Points on a hilly landscape, in no order, each with its height.
A ball rolls from a point to the lowest of its 5 nearest points, and stops where none of them is lower. Distance is the straight distance between rows; heights are no part of it.
J203 (h 27.1): [-14   4 -10  21   3   4   0 -16   4  32]
J409 (h 40.5): [  5   8   9   4 -12   1   8   5   8   0]
J413 (h 15.1): [ -8  14  24 -18 -16   9  -5  17  14  -5]
J612 (h 35.4): [ -3   0  -2  22  -3   0   0 -11   2  20]
J313 (h 38.2): [ -7  -1 -31  -9  15  13  14  25   7 -17]
J678 (h 27.2): [  5   8  22 -12 -16  -7  -9   4   8  -4]
J140 (h 11.8): [  8 -10   3  12   6 -10 -17 -23 -10  12]
J531 (h 10.8): [  9 -14   3   8   9 -12 -17 -23 -13   6]
J793 (h 34.3): [-11   2  -9  22   0   5   4 -10   4  24]
J474 (h 45.0): [  1  -2 -35 -21  19  11  -4  30  11 -23]
J536 (h 24.6): [ 0 -1  0 21 -5  0  1 -9  3 15]
J38 (h 80.9): [ -2  14   9  -9 -13   8  11  15  13  -5]
J894 (h 10.0): [ 13 -12   8   1   9 -15 -18 -20 -17  -3]
J733 (h 12.7): [ -7   3 -27 -13  10  13  13  27   8 -18]
J302 (h 11.6): [ 14  -8  11  -4   3 -17 -15 -14 -12  -6]
J862 (h 43.5): [  8   7  16  -3 -14  -7  -4   0   6  -3]
J909 (h 15.9): [  3  -3   3  18  -3  -4  -5 -14   0  15]
J223 (h 54.4): [-4  7 -8  4 -6  9 20 14  9 -3]
J92 (h 51.1): [-14   1 -27  11   5  13  19  13   4   1]
J688 (h 15.4): [ 15  -3  15  -4  -4 -15 -13 -10  -6  -5]
J996 (h 27.6): [-18   2 -19  19   3  10  14  -1   5  20]
J720 (h 29.2): [ 11   1  19 -10  -8 -13 -14  -5   0  -7]
J353 (h 14.0): [ -6  11  29 -19 -17   4 -10  15  12  -3]
J390 (h 49.1): [ -9  11  -4 -16  -3  15  14  26  12 -12]
J964 (h 34.8): [ -8   9 -15  -9   0  13  19  23   9 -11]
J230 (h 31.7): [ -2  12  20 -13 -17   4  -1  12  12  -4]
J401 (h 12.5): [ 10  -6   8  12   0 -11 -11 -14  -5   5]
J572 (h 18.6): [ 16  -6  16 -10  -1 -17 -16 -11 -10  -8]
J133 (h 14.5): [ 14 -11  11 -11   7 -17 -17 -15 -18  -9]
J103 (h 42.7): [ -9   1 -27   0   8  12  18  21   7 -10]
J148 (h 17.7): [  8 -22   1  -5  22 -11 -14 -26 -28  -3]
J699 (h 14.6): [  3  -9   0  16   7  -8 -16 -24  -7  17]
J45 (h 13.3): [ 5  1  3 15 -7 -4  1 -8  2  9]
J825 (h 22.5): [ -1  -5  -1  19   4  -4 -12 -21  -2  21]
J185 (h 26.2): [ 10 -19   5 -16  20 -10  -9 -22 -33 -13]
J357 (h 38.6): [-2  5 -5 16 -6  6 13  1  5  9]
J204 (h 56.7): [ -7  13  -2 -12  -6  12  16  20  12  -9]
J658 (h 28.9): [  6 -21   1 -16  25  -5  -4 -24 -35 -12]
J415 (h 11.9): [  0   6  31 -19 -16  -5 -17   8   9  -3]
J181 (h 8.5): [ 13 -15   6  -5  11 -15 -15 -20 -21  -7]
J69 (h 13.5): [  7 -19   0   1  18 -11 -19 -27 -21   3]
J116 (h 41.4): [-13   2 -15  20  -2   9  14   0   5  15]
J875 (h 50.4): [ -7   4 -13  11  -2  12  19  11   6   2]
J244 (h 44.4): [-15   1 -22  16   2  11  19   8   5   7]
J638 (h 49.3): [ -9   2 -12  17  -3   7  14   4   6  12]
J764 (h 57.8): [-4 11 -2 -1 -7  9 17 15 10 -5]
J541 (h 58.4): [-10  16   7 -21 -10  17   8  25  14  -9]
J557 (h 5.5): [ 10   2  12   3 -10  -9  -5  -5   2   0]
J915 (h 14.8): [  0   9  26 -16 -16  -3 -10  10  11  -4]
J89 (h 25.2): [  3   7   2  10 -11   3  10   3   7   3]
J202 (h 10.6): [ 14 -10  10   0   3 -16 -15 -16 -11  -2]
J107 (h 11.7): [ 8  0  9 11 -7 -6 -3 -7  2  4]
J762 (h 25.9): [  8   1  23 -16  -9 -16 -18  -2  -2  -6]
J951 (h 49.5): [-13  -1 -31   5  10  13  18  17   5  -6]
J732 (h 31.2): [ -9   7 -18  -7   2  13  19  23   7 -12]
J44 (h 12.1): [ -9   6 -21 -20   9  15  12  30  10 -18]
J569 (h 12.6): [-18   4 -15  20   2   7   9  -7   5  27]
J388 (h 19.5): [ 12 -15   9 -17  15 -13 -13 -18 -29 -13]

Call two points neighbours if one is among the 5 nearest of the other. Go from one point of each pair to the other, from neighbour to neighbour, staying as low as possible. Name the highest point that can't be avoided.
J569, J44: J951
J557, J181: J401
J415, J557: J762

For each start below, name the point where the ball stops.
J541: J415
J38: J415
J612: J557
J638: J569
J103: J44
J401: J181
J875: J557
J244: J569
J909: J557
